Points on a hilly landscape, in no order, each with its height.
A ball rolls from a point to the lowest of its 2 nearest points, and stops where none of them is lower. Distance is the straight distance between rows; heights are no part of it.
k875 (h 178): [ -3 -13   4 -30  28   6 -15 -27  24 -17  19 -10   1  -9   4  -2 -17  26
   0  38  16  19 -13  14  14  24  17  29 -50   6   2 -29 -16 -19  11]
k552 (h 414): [ 30  21  45 -62  12  -9 -10 -23  18  -6  13   6  -4  20  28   8 -29  21
 -26 -23 -31   6  -8  11  44  25   6   3   6  22  18   6  16  33   9]
k198 (h 220): [ -1 -71   2  23   0  -4 -18   4 -17   2  -5  -8   2 -30 -24 -13  -9   3
  29   7  16 -16  27  12 -33  -9  23  13 -26  -5 -18 -10 -46 -63  14]
k203 (h 146): [-15 -11   6  13  54  27  -2   5  17  21   8  11  23 -13   8 -28 -10  26
  24   4  12  -8  -2  -3 -16  16   5   3   0 -35  17  31 -33 -21 -12]
k352 (h 446): [ 30  13  22   6  -2  19 -29   0   9  -1  21  -7  35  13  16  -7 -13   5
 -42 -33 -14 -10 -20 -13  38  31   4   5  24   2   4  13  -7  39 -34]
k274 (h 395): [-27  24 -15   3  -2   4  17 -12  29   8   9   3  -3  15 -38  -7  14  -9
  15   7   6  -6  -4  -5   5  -3  -5  27  -5 -10  -4 -14   8 -11  22]
k602 (h 131): [-11  10 -25  46 -19 -21  10  33   4  -8 -23 -28 -10  24 -60   0  34 -24
   5 -35  26 -17   6  17  -4  -4   4  -8  18  16 -23 -16  17 -36  10]
k280 (h 466): [ -1 -54   6   7   4  10 -18  -6 -13  11  19  -2  49 -20   4 -28 -20  -1
 -10   5  -4   3 -16 -25  25  14   8  25   7   2   5   8 -36   2 -32]
k261 (h 443): [ 12  -3  29 -16  17  17  21   3   7  34 -12  17  10 -12 -10 -25 -36  -7
  29 -27 -38 -44 -34   8   1 -56  -1   2 -12 -26  38   1  13  20   4]
k588 (h 172): [-16  15 -17  60  -7   7 -18  -8   7 -13  33 -23   1 -32  -3 -19  -8  16
 -12  35  12  -3  -3 -19  17 -55 -20  40   6 -25  -2 -26  -9   1  25]
k536 (h 249): [  7 -19  56 -31 -43 -41   0 -12 -46  -2  -9   1 -35   3  33  12   1   8
 -25  29 -13  28   6  25  10 -14  -2 -28   8  33   8   6   8  22  15]
k717 (h 162): [-17  18  -2 -29 -37   7   9 -38   3  -1  18  21 -16  20 -13   5  28 -23
  22  29  30  13  11 -13 -29  26  13  -1 -11 -21 -26   2 -18   1  18]
k11 (h 73): [-21 -10 -11 -49 -52 -57   1  -7 -26 -31  -4  10 -24  14 -17  14  55 -19
  -9 -15  28  44  -4   6   0  38  21 -34  28  23 -39  -1   1 -17  13]
k104 (h 185): [ 16  -4  -3  17  32  18  -7  32  -1  14   7  -3  31  -6  -7 -50 -26   6
  -1  -8 -11 -39 -27  24   0 -13   0 -12  12 -31  28  32  -3  10 -33]
k349 (h 383): [-10   6 -40   3   3   1  14  -5  22  -3  13   9  11  21 -52 -17  -3  -5
  25   4  10 -19  17  -5  16  22   0   7  24  26 -16   3 -15 -27   8]
k285 (h 237): [-11 -69   5  13 -22   5 -24  10 -17  21  -6  -6   4 -40 -18  10 -19   7
   4 -29  -2 -31  20 -10 -31 -16   9   7 -15 -23  -6 -25 -50 -27   8]
k524 (h 506): [ 11 -28  55   7  -4  15  15  -7  -7  58 -24   0   1  20  -4  14  -6 -16
  23 -28 -25 -30   1 -13  -3   5   8  13   0   5   2   0 -17   5   5]
k107 (h 192): [ -6 -41 -24   1  -4  -9 -13 -26 -30 -18   3 -10  13 -13  24  14  42 -41
  -9  28  28  56 -21 -28   1  21  20  28 -31  13 -40   8  -2 -27 -25]
k987 (h 257): [ -5 -43  18  15 -36  -4 -19  13 -14  28  -4  -8  -2 -12 -26  12 -23  22
  -6 -16 -18 -44  14   5 -13 -32  -6 -12  -3  -5   9 -29 -39   6  20]
k302 (h 222): [ -7 -14  49  19   9 -41   7  23 -16   4 -28 -24 -13   6  -2  -7   9  16
 -29   3 -17  21 -27  31  18 -29 -11  -4  -9  17  25 -25  23  -1  17]
k420 (h 474): [ 17 -59  12 -31 -16  40 -14 -19 -11   6  28   2  30 -28  -1 -27 -33 -11
  34  -7  -7   0   0 -22   7  -3  13  19 -11  16   8 -13 -40  -5 -18]
k216 (h 433): [  3   5  43  -8  24  -1  15  14  24  28  -6  14  20  -3   6 -17 -30  25
  11 -33 -39 -20 -29  -4  23 -28 -10   4  10   0  39 -19   7  15  14]
k492 (h 468): [  7 -14 -30   7 -20  20 -25  -5   8 -22  19  -5  11 -24  -4   7  -1   5
  -2 -11  25  -9  25 -14 -20  17   5  -5  -8  -9 -24  -6 -29 -21 -15]
k312 (h 90): [-23 -14   1 -10 -43 -59   2   5 -26 -18 -21  -4 -34  24 -44  19  44 -18
 -13 -19  30  12   5  23   1  15  14 -31  17  24 -30 -15   6 -27  20]
k672 (h 568): [-11  12   0 -27  -7 -30 -10  13 -22  -2 -18  11  -2   6  23  26  37   4
 -35 -33  10  42  -3  -2 -10  41  -4 -35  28  -3  -7  35  14  12 -17]
k129 (h 358): [ 15  -6 -37 -56  26   1   4 -15   9  -6  -6  12  -2  36 -30   2 -21 -13
  -6  -2 -10 -27  13  39   4  46  14  -2 -24  18  -1  19  11   2 -15]
k837 (h 301): [ 13 -30  -7  10  16   8 -31   9   1  -7 -11 -19 -12   0 -10  13 -27  22
  -4  10  -2 -51  14  41 -24  -6  14   1 -51 -16   5 -10 -15 -18  -2]
k823 (h 423): [-17  32  29  14  -6  -3   7  10  18  32   4  -4  19  15 -23 -13  12  -7
  -8 -41 -12   1 -33 -22  14  -2 -19   4  31 -22  10   3   6  24   6]
k963 (h 149): [-12  -7  -1  54  12   5  -6 -26   6   0  28  -2  -1 -17  13  -3  -9  18
   1  58  20  -8   8 -21  16 -15  -3  33   4 -10 -11  -9 -30 -13  15]
k40 (h 89): [ 18 -10  19 -39 -19  31  -4  -7   1  15   6  19   8   7   4  24 -16  11
  20 -38  -2 -11  37 -15 -16  56  12 -27  21  17 -13  20 -49  11 -13]
k156 (h 253): [ 17  20 -14  -1  13  34  22 -28  17 -11  22  18  -9 -38  40  -1 -19   8
  49  44  -1   7  16 -25 -13 -53  -8  13 -13  -5  12 -12   7   3  14]
k710 (h 195): [ -4 -38   7 -23   9   9   0 -40  -1  -5  23   3   9  -9 -19 -39 -25   3
  31  63  20   4  -8  12   9  -4  22  30 -31  11  -1 -10 -26 -25  15]
k758 (h 531): [ 14  26  23 -22 -17  -4  25  17  -9  24 -25  16 -15  19 -17   1 -20   2
  19 -10 -31 -30  -1  26 -13 -29 -18 -38  11   3  28   8  19  29  20]
k369 (h 514): [ 17 -38   7  34  -5  27 -35   3  17   4  15 -25  18 -18  -4 -11 -26  -5
  -2 -31 -26 -28 -12  -9  19 -30  -4  45 -15   4   6 -34  -3 -10 -14]
k946 (h 426): [  4  12  57 -33   0  -3   1  18  -1   3  -6   0  -8   2  12 -17  -2  32
  15  -4   3  28   1  27 -22  15  -8 -51  -5   3  30   3 -18   7  17]
k803 (h 261): [  6  23  22  30  17  32   4 -11  26   4  14  -2 -16 -30  33  -6 -14  25
  42  20 -15  -4  10 -13 -19 -51 -13  17 -18 -24  23 -27  -4  -8  24]
k745 (h 576): [-10 -16 -12  26   4  -5 -22   5  -5  12 -11 -10   7 -16   5  22 -17   0
 -43 -13 -21 -39 -20  -1  10 -43  -1  23 -20 -29  14 -15  23  27  -7]
k617 (h 129): [-17  -2 -16   7  43  25  -2  -9  30  10  11  16  32 -21   8  -9   7  17
  15  -5  15  29  -1 -38   0  35   3  29   0 -12  -5  11 -22 -27 -13]
k266 (h 49): [-10 -13  -8 -51 -22   4   8 -21  -6   8 -17  29  -8 -30  32  49  -6   5
   2 -15  -5  23  24 -38 -14  12   5 -12  -1  12  -7   2 -11  12  -3]
k412 (h 235): [ 17  47 -34 -10  -9  25  19 -11   6 -29  18   2 -17  -2  16  -8 -10 -14
  28  39   5  -7  23   3 -10 -31 -11  -5 -13  -3   0   0  22  16   8]
k778 (h 277): [  4 -31  23  30 -10   8 -27   5 -10  10   2 -14 -12  -9 -19  -9 -32  27
  -7  17 -11 -54   8  32 -12 -42   0  -4 -18 -17  16 -14 -35   7  13]
k597 (h 102): [-11  19 -32  15  38   7   2 -24  -1 -13  15  16  -1  -2  14 -15  -5  -8
 -15  81  24  -6  -7   1   3   0  12  29 -19 -37  -9  26  19   7  -7]
k360 (h 142): [-18 -26   7  26 -24  -9  11  -4 -25  25  14  11  14 -26  24  16   2   4
  -3  16   2  13  14 -51   4  -6 -13   3  39   5 -16   6 -35   9  -3]
k884 (h 126): [ -5 -21  14  14 -17  16  12 -12  -2  31  25  16  26 -12   2  -6 -16   8
  22  -8  -7 -17  18 -46  12   2 -11  -5  45  15  -7   4 -53  11  -4]
k93 (h 204): [  4 -22 -24  -2 -26   7  -3  -5 -10 -15   3 -19  11 -18   0   2  34 -45
  15 -11  17  38 -11 -15 -16  -5  11  15 -28   8 -18 -11   7 -23 -18]
k805 (h 194): [ 11  32 -18  23 -15  16   2  -1 -10   3  11  -9  15  21  -8 -22   6 -41
  -1  12   5 -30 -10   2  -4 -11   1   4   5 -28  -4  28  24  32 -19]
k785 (h 99): [-22  19 -18 -30   3 -22  27  -4   7 -11  -5  19   0   6  10  -6  26  -5
  17  21  11  52  -8 -23   7  34  -5  -6  12  19  -8   7   6 -15   6]
k177 (h 212): [ 22  54 -51 -33 -16  26   1   9  21 -35  20  -2 -17   7  -6  17 -12  -8
   6 -14  -2 -16  22  13 -19  -2 -15 -23 -11  -6   1  -5  25  32  -2]
k297 (h 449): [ -5  10 -10  -2  15  17   1  -4  33 -12   3  11 -18 -31  10  23   2  40
  28  -1  15  17  36 -17 -34   9  -3 -10 -14   0  -3 -32 -27 -40  26]
k133 (h 456): [ 18   3   1 -39  27  44  20 -20   9  14  28  28  12  -3 -21 -48 -39  -7
  51 -15 -18 -50 -23  13   1 -41  -1   1  -7 -24  26  10  -4  27  -1]
k540 (h 357): [ 39  -2 -13 -11  16  36  17 -10   8   2  15  13  13  30 -11 -23 -28 -17
  47   0  -8 -49  25  13  -3  12   8 -12   4  28   0  32 -20   2 -20]
k333 (h 193): [ 11  43 -25 -24 -39   9  -1   2  12 -35  16  -9 -14   5   2  20  17 -14
   6 -19  10  18  16   2 -10   6  -6 -19  -4  22 -13 -19  22  13   3]
k804 (h 418): [  9  -7  35 -46  -9  -9 -15  11 -15   2 -11   8 -17  -7  28  20 -24  38
 -27 -12 -16   2   6  27 -16  11  -1 -39  -9  -3  29   5  -8  34   3]
k339 (h 181): [-16 -35 -29  37  15  -9 -16 -11 -22 -10  15 -21  20 -25  25  -2  20 -20
 -17  47  34  43 -19 -19   7  11  11  38  -9  -6 -33  11  -6 -35 -21]
k938 (h 435): [ 14  38  10  -7  -3  11 -10  12  26   0  25 -13  24  24 -19 -25  -9   0
 -17 -40 -12 -10 -30   2  25  12 -13  -7  21  -9  14   4  11  40 -10]
k321 (h 153): [ -9  -6 -14  63  12 -14 -14  46   1 -12 -16 -43  -3   4 -37  -9  38 -20
 -13 -42  23  -4 -14  22  -5 -15  -1   6   5  -7 -14 -18  11 -45 -13]
k25 (h 164): [  5   9 -12  12  56  23   2  27  10  -6  27   9  27 -21   9 -51 -24  25
  18  21   8 -11  -8  22  -8  -3 -10 -14   5 -30  26  33 -11  -5 -28]
k317 (h 390): [ 26  25 -15 -29  19  -4  -3  -8   1 -27  16   8  -5   2  30   4 -39  25
 -35  35  -8  -8  12  22  18  12   0 -20  -3   3  10  18  11  34  -9]
k366 (h 557): [-38  27 -17  10 -19 -35   9  37 -14 -13   5   4   8 -10   0 -15  30  21
 -13   4  22  37  -8 -16  -2  13 -19 -39  46  -9   0  13 -16  -4   8]
k830 (h 177): [  5  42  -9 -29 -49  12   3 -33  12 -17  24  -1 -15  11  17  27  25 -13
  12   4  17  27  21 -23  -7  20  -4  -9   9  13 -34  -3   1  14  10]
k29 (h 522): [ -1  35  34   1   4 -10  21   1 -11  38 -38  15 -28  38 -35  10  -5  -2
   5   1 -29 -46 -15  27 -22 -23  -5 -20   6 -36  15   7  22  27  27]
k604 (h 205): [ -1 -40   1   3   6  -1  -8  -4  -4 -11   9 -16   4 -19 -25 -43  -9   8
  26  38  19  13   3  27 -13 -16   9  11 -36   4   4 -22 -22 -50  15]
k168 (h 68): [-14 -27  -1 -36 -16   3  11  -8 -34  15 -10  24  17 -32  43  18   9 -14
  -4   0  -1  42   0 -42 -22  14   4 -20   2  -9   2  29 -15  17 -23]
k130 (h 117): [ -5 -13  -1  36  -9 -11  24  23 -12   7 -10 -13  -5  -5 -11 -28  22 -23
  38  12  11  20   5   0 -19 -27  -8  -3   7  11  -1   3   1 -41  10]
k835 (h 322): [ 20 -20   2 -18  24  18 -14   4   9  11 -27  -3  -4  12  -1  21 -40  10
   6 -18 -29 -59   3  28  -9   1  17   4 -42  -3  16  -1   2   1 -13]
k372 (h 217): [  5  -1   4  23 -12   4 -13  13  -3 -24  -4 -32 -17 -10   9  10  40 -18
   3 -17  33  31  -3  10 -34  -6   4 -12 -30 -11 -11 -25  14 -29  -9]
k573 (h 413): [-26  23  28  30 -24 -25   4   7  -2  11  -5 -21  -8  22 -28   5  34 -13
 -21 -26   7   8 -32   0  12 -13 -16   5  18  -9  -8 -19  21  10  15]
k647 (h 401): [ 39  37  18 -28   7 -12  12 -12   4 -19  23  15  -2  13  39 -12 -30   8
 -15  22 -21   0   4  10  43   5   0 -15  16  19  13  18  24  38   0]
k743 (h 541): [ -7   8 -14  17 -40  -6 -23  18  -3 -21  26 -30  15   0 -12 -11   9  -2
 -31 -12  15  11 -12  -5  27   3 -15  -7  27  12 -14  -8  -3  12 -13]
k933 (h 580): [ 12  24  22 -11 -14 -17 -13  -2  -7 -19   3 -13   4  12  30  11  35 -18
 -39 -44 -12  46 -32  -9  40   8   1   8  14  21  -3  10  41  27 -29]
k721 (h 549): [-40  19 -26  15 -29 -30  -5  27  -4 -28  18 -15  13 -16 -24 -22  13  15
 -25  16  22  23 -17  -9  23 -20 -19  -7  25  -4  -5 -20  -7  -4  16]
k213 (h 503): [ 14 -33 -18  24   1  31 -43  17  25   0  15 -23  10 -18 -39 -31 -34  10
  23 -33 -22 -42  -6  17  -6 -44  -4  39 -16 -10   8 -31 -10 -29 -14]
k62 (h 132): [-10 -16 -16  63  11  -2   1  26  -2   4  -5 -25  -2 -28  -9 -23  11  -3
  32   8   5   9  16   1 -18 -47 -12  27  -1  -9  -3  -4  -3 -48  13]
k931 (h 148): [ -1  11 -29  18  -5 -20  13  23 -24 -16 -20 -11   1  43 -18 -15  24 -39
 -13  12  15  -3  -1  21  18  11   8  -7  23  21 -15  22  36   1 -19]
k404 (h 622): [ -4   9   9   6  24 -18 -16  12   1  21 -42   3 -35  32   3  51  14  21
 -35 -35  -7 -28  10  18 -10  39   5 -21  16   0 -12  20   9   8  -5]
k843 (h 655): [-18  56 -47 -23   0 -10  23   2   6 -32 -17  16 -44  19 -16  27  10   6
 -10  29  -5   6  19  17  -3 -13 -13  -8  -6   4   2 -17  36  14  33]
k879 (h 341): [ 28   0  -6 -39  10  31  -2 -16   2  12   2   4   0  32 -30  -7 -31 -18
  21  -7 -15 -62   6  26  -6  11  16  -1 -28  -2   2  16  -4  21 -19]
k45 (h 476): [ 23 -35 -27   7 -10  23 -20   7  10 -17   9  -2  37 -13 -11 -12   7 -13
  12 -34  11  10  16 -22  -6  31  14   6   5  19 -22   4 -31 -34 -29]
k992 (h 196): [ -7   8  20  66   9  -6  -6  20  10 -11  13 -29   6 -24  16 -19  -2  23
 -18  18  -2  14 -14  -2  30 -41 -21  21   9  -3  15 -32   7  -4  15]
k148 (h 598): [  4  40  15 -15  25  -7  23 -19  15  13 -25  12 -23  52   5  15  24 -34
  -5   4 -11   2 -12  10  11  25   9  16  -4  -1  -5  14  60  18   1]
k665 (h 168): [-11 -25 -19  47 -14 -16   3   2 -34 -17  16 -27   8 -34  35   9  24 -22
 -12  34  20  48 -19 -35  14 -23 -11  19  15   8 -26  -8  -2 -17 -10]
k388 (h 128): [ -2 -13 -26   9   7 -13   4  -5 -19   5 -28  13  -8  22   2  21  27 -38
 -17  11   3   4  11  -2   0  17   8   5   3  12 -22  22  29  -3 -21]
k162 (h 552): [ -3   2 -10  17  24 -30  16   9 -11  10 -34  18 -12  11  -7   6 -28  15
 -29  26 -33 -57  -5  24  22 -37   0  -1   7  -5  22  10  24  24  13]
k347 (h 209): [ 10   2  62  53  25 -25   8  16   9  15  -9 -14   4   0  31  -5   2  15
 -23  -1 -25   6 -24   1  37 -19  -8  12   4  13  20 -20  23  -4  19]
k77 (h 564): [-14  -8  13  15   8 -33   2  -5 -12  23 -29   9  -8   9 -10  14 -13  -6
 -46   3 -28 -34 -23   4  27 -27  -1  20  -2 -14  12  -2  32  29  12]
k66 (h 404): [-23  38  15  25 -20   2  11  -9  19  13  -6 -12 -19  28 -36   7  44 -20
   8 -13  17  -1 -12   0  -8  -3 -12  12   0 -18 -10 -23  19  -2  32]
k373 (h 459): [ 25 -13  21  12  13  37 -21 -13   0   2  29  -1  49 -20  35 -17 -22  -3
 -15 -11  -6   3 -15 -30  25  12  12  23  -3 -11   2  11 -26  22 -34]
k13 (h 147): [-29  23   7  -8   0  -9   7 -31   4 -10   8  11 -27  22  -2   9  35   8
  -4  60  32  30   1   7 -11  30   9   5 -16 -17 -19  -4  -4   0  28]
k530 (h 614): [  2  13 -10 -14  40   3  -9  14  29   9 -29   1   0  29 -20  31  12  11
 -10 -54  -7 -15  -2  10  -7  46   6  -7  -8  -2  -3   1   7 -11 -10]
k320 (h 236): [-10  -9  36 -14 -15 -44   1  -9 -23 -24 -11  -6 -28  -3  12   3   5  31
 -30  38 -10  40 -10  25  24 -22  -3  -9 -11  34  16 -19   9   7  35]
k686 (h 248): [ -8  11  26  53  13  18  -7  -1  19  16  -1 -19 -22 -27  26  17  17  24
  12   6   9  13  10 -10 -38 -31 -10  10 -19 -36  11 -26 -12 -12  23]
k166 (h 441): [-12  32   5 -36  16  11   4   1  36 -19   6   5 -21 -16   5  17   3  42
  13  -6  10  35  12   9 -27  17  -7 -22 -27  -8  15 -31 -13 -10  34]
k762 (h 606): [ 10  39   5 -20  54   9  10  -3  37  13 -19   5  -9  41  -9  14  -8  -1
   5 -24 -20 -23  -7  17   2  27   2  11 -21  -5  16   2  30  10   2]
k723 (h 491): [ 13 -13 -30  18  -2  32 -34   5  20 -17  31 -23  -1 -35 -23 -50 -37   8
  47   6  -6 -16  16  14 -12 -55  -5  35 -13  -4   5 -34 -12 -31   0]
k188 (h 630): [-19 -23   0   0  17 -17  -6  11  -9  19 -38  10 -16 -12  22  57   6  21
 -33 -23  -8  -6  13  -5 -23   8   0  -6  -5  -9   0   1   2   6 -10]
k378 (h 533): [ 11 -23 -19  17 -54   5 -15   2 -13 -10  21 -17  25  -6 -13  -9  -9 -24
 -13 -14  -3  -9   5 -15  22 -12  -9   8  22  26 -12  -6 -11  13 -22]
k340 (h 161): [-10  13  14 -23   7  -7 -11 -33   8 -13  14  -3 -14  11  21  18  11  15
 -23  38  18  28  -8   4  10  33   5  12 -20   1  -9  -6   5   9  11]
k916 (h 586): [ 15  47  14   8   1  -1   9  -6  12 -10   9   2  17   8  43   7  18 -20
 -29 -25 -15  27 -21 -31  37   3  -8   8  22   2   2  13  46  35 -17]
k593 (h 368): [ 17 -12 -12 -42  23  22  27  -6  -2   0  17  34  14  -2   7 -26 -30  13
  45  18   0  -9  20   6 -10  20   8 -33   8  21  12  27 -30  -4 -14]
k818 (h 156): [-11 -21   8  47 -42 -21   4   0 -42   4  17 -17   6 -18  30  17  19 -21
 -23  23  14  29   5 -38  18 -10 -15   1  36  17 -30  -1 -19   5  -2]
k335 (h 72): [ -7   7 -50   0  37  -2  16 -11  -3 -14  -8  23  -4   4  -3 -14 -24  -5
  -1  73   0 -31  10  12  10 -13   9  14  -9 -13   4  20  24   6   1]
k716 (h 484): [ 22 -40  -9  -7  10  19  -4  -2  -2   5 -16   1  30  16 -21  -5   4 -26
  11 -37  -8  -3   4  -3  11  34  23  18 -10  45 -11  11 -10 -26 -28]
k949 (h 81): [  2 -23  20  -5  -6 -16   7   5 -38   6 -14   4  10 -22  56  21  12 -17
 -17   3  -8  53 -13 -24  -8  -1  -6 -14   6   8   4  20  10   8 -20]
k83 (h 377): [ 15  10 -29 -41  25  13  13   1  11 -17  22  25   9 -18  25 -10 -40  23
  11  24  -3   4  13   5  -1   9  -6 -21  -4   7  20  15  -4  15 -14]
k747 (h 592): [ 15  51  33   5  24  -8  19 -15  19   7 -11   4  -9  25  47  12  20 -19
 -21  -4 -12  12 -22 -11  25  12   0   9   3  -8  -2  18  53  23   0]
k319 (h 573): [  7  -6  19 -13  -5 -27 -21  11 -20 -11 -13 -16  -7  16  22  23  49 -14
 -40 -60  10  41 -14   7   9  37  12 -22  21  28 -17  20  16   2 -40]
k489 (h 524): [  4 -46 -16  40 -33   9 -26 -10 -14   3  24 -26  18 -16  -8   1  -9 -26
  -8  -1   3 -12   9 -23  16 -26   0  43  -4  14 -24 -22 -17 -10 -12]
k326 (h 513): [  6  10  55  -7  -3   6   3  -2   3  54 -25   2  -8  38 -33  17  -4  -5
  21 -34 -16 -44 -11  11 -15  12   4  -2   1 -23   7   2  -6  16  17]
k160 (h 405): [ 12   6 -22 -48 -18 -18 -15   8 -15 -23  -5   6 -12  -1  23  23 -19  14
 -51  -3 -10  11   6  19   1  15  -1 -32   4  10  10  26  21  36 -16]
k581 (h 106): [ -3 -10 -48  -3  26 -12  16 -16 -18   2 -34  36 -11  14  15  16  -2 -29
 -13  50  -5 -14  17   0  -1  12  14   9   2   8  -9  35  40   3 -17]
k925 (h 372): [ -2   2 -52 -28  13  11   2 -17  22  -5   4  17   4  27 -43  10  -2  -9
  10 -13  11 -25  25   3  -3  48  12   4  -4  13 -25  10 -10 -11  -7]
k212 (h 639): [-20   0  -7   0  26 -18  12   8   3   6 -54  16 -43   2   4  55  -2  34
 -21   3 -24 -17  22  17 -23 -12  -5 -12 -20   2  10 -14  14  -2  20]
k757 (h 113): [-17  12 -19   5  18   8  19 -19  13   1  10  20  13 -11  37   7  20  -6
  20  33  18  44   0 -46  -1  30   1  16  13   6 -20  19  -3 -18 -13]
k218 (h 127): [  9  20 -14  43  35  25 -14 -23  11 -13  29  -5   2 -13  30  -8 -16  15
  -2  61  22 -11   5  -4   0 -16   2  28 -14 -33  -6  17  -6   0  -5]
k812 (h 87): [-32   8  -6 -45  -7 -45  15  -8  -5 -18 -11  11 -19  16  -2   1  43   3
   4   9  23  60  -6   8  -2  52   9 -23  14  22 -19   6   2 -26  22]
k585 (h 233): [ -7  13   1  40  18   6 -12  12   7  -4  -8 -21  -8 -10  17   7  19   1
 -10   2  11   3  -8   9 -25 -24 -10   8 -28 -32  11  -7  26  -7   0]
k652 (h 647): [-25  34 -36 -21  27 -10  23  -8  20  -2 -30  30 -40  10 -17  37   0  30
  -3  17 -14 -10  26   7 -18  -4  -9  -3 -17  -7   9 -17  17   5  36]
k416 (h 71): [  3  -8  36 -67 -22  29   1 -25  -2  29  -9  24   0  -4  18  35 -10   8
  15 -42 -14   5  26 -31  -9  37  15  -7   2   8   1   1 -30  25   2]
k362 (h 105): [  1  -5  13  -3 -12 -16  38  17 -14   5 -25   3  -3   6  -3 -26   8 -14
  42  23  -6  31  -2  10  -8 -17 -10 -17   0  25  18  -3  14 -20  12]
k554 (h 480): [ 17 -42 -11 -23 -15  38 -25 -15  -4  -7  41  -6  18 -46 -10 -48 -41   2
  46   7   1  -2   4   0 -11 -34   9  20 -17  -3   6 -14 -36 -16 -14]
k54 (h 458): [-13  17 -36  22 -11  11  -8  -5  18 -31  18  -1 -10 -33  11  21  12  29
   6  19  36  16  23 -23 -25   2  -4  -8  -2 -21 -18 -16 -23 -20  17]
k802 (h 92): [  3 -17  25  -2  11 -32  27  19 -31   4 -27   2  -1   0  42  -3  19 -15
   6  12  -6  53 -15   0  -1  -3  -1 -14   5  25  14  17  30 -17  -5]
k926 (h 562): [-15   4 -12   5 -14 -17   6  30 -10   6  -8  19  11 -15  16  15  20  13
 -13 -27  14  25  10 -26 -19  30 -14 -40  46  -9 -11  26 -18  -7  -9]
k920 (h 169): [-10  36 -33  31 -25  -6  14  19 -19 -22 -11 -15  -9  27 -21 -21  24 -41
   3  27  25  -8   4  16 -11 -20   0  -1   9 -18  -7  16  34   3  -5]
k7 (h 422): [ 29  12  49 -52  14   3   2   2  27   5   3   5   8   7   4 -20 -36  11
  -8 -42 -41  -2 -31  10  35   5  -5   4  -7  11  35 -16  20  29   6]
k666 (h 498): [ 11 -23  39 -18 -44  -6   4  -6 -15  27 -15  -6  -1  24 -20  16   6 -22
   4 -40 -15  -5  -1  -3   7  10  -3  -5  15  31 -10  -3  -6  14   3]
k651 (h 492): [  5 -26  -6 -16 -14  -8  -1  -7  -5  14 -22   1  13  22 -33  15   1 -12
  -8 -43 -20  -8   1  -4  20  21   9   7  15  43  -7   0   0  -4 -12]
k694 (h 110): [ -2   4 -13  -4 -32 -32  21  25 -12  -5 -33 -13 -22  34 -63   1  27 -26
   7 -24   5 -11   2  30   2  -8   0 -18  13  31  -9 -20  24 -22  19]
k505 (h 540): [ 17  30  12  -5  11 -20  30  24  -7   3 -17  25  -8   3   1 -14 -36  15
  -8   6 -38 -38  -9  16  21 -49 -14 -30  17  -3  36   7  30  38  15]
k125 (h 210): [  6  -2 -12  22   0   8  -6  12 -25  10  10   4  36  -5  -1 -32 -10 -29
 -20  12  -5 -27 -24  -4   8 -27  -1   1  11 -35   9  36  13  32 -30]
k966 (h 107): [-15 -17  19   2 -19  12  -1  -1   9  25   8  15  11  -7  -8  12   0  22
  14 -32  14  -5  25 -33 -11  49   6 -15  29  -1 -15   5 -63  -9   3]
k561 (h 434): [-10  24  31 -44   5   3   2  14  19  10 -10   3 -22  14 -18   7   9  27
  11 -34  11  14   1  28 -40  38   0 -41 -19 -26  21  -7 -13   0  24]
k702 (h 152): [ -6 -10 -13  73  10  -1 -28  35   9 -18  12 -43   3 -14 -31 -35  16   5
   5 -14  23  -7   3  21 -12 -22  -8  22   1 -20  -9 -18  -5 -49  -2]

Call two points neighbours if one is among the 2 nearest of the other. Go from one point of each pair to the other, from neighbour to neighbour, staying as low as possible. Name the highest point that can't be avoided.
k335, k266 => k125
k335, k13 => k803
k266, k11 => k321

Where does a ball stop that starts at each point below?
k104 => k11
k686 => k266
k302 => k335
k835 => k13
k818 => k266
k156 => k13
k702 => k266
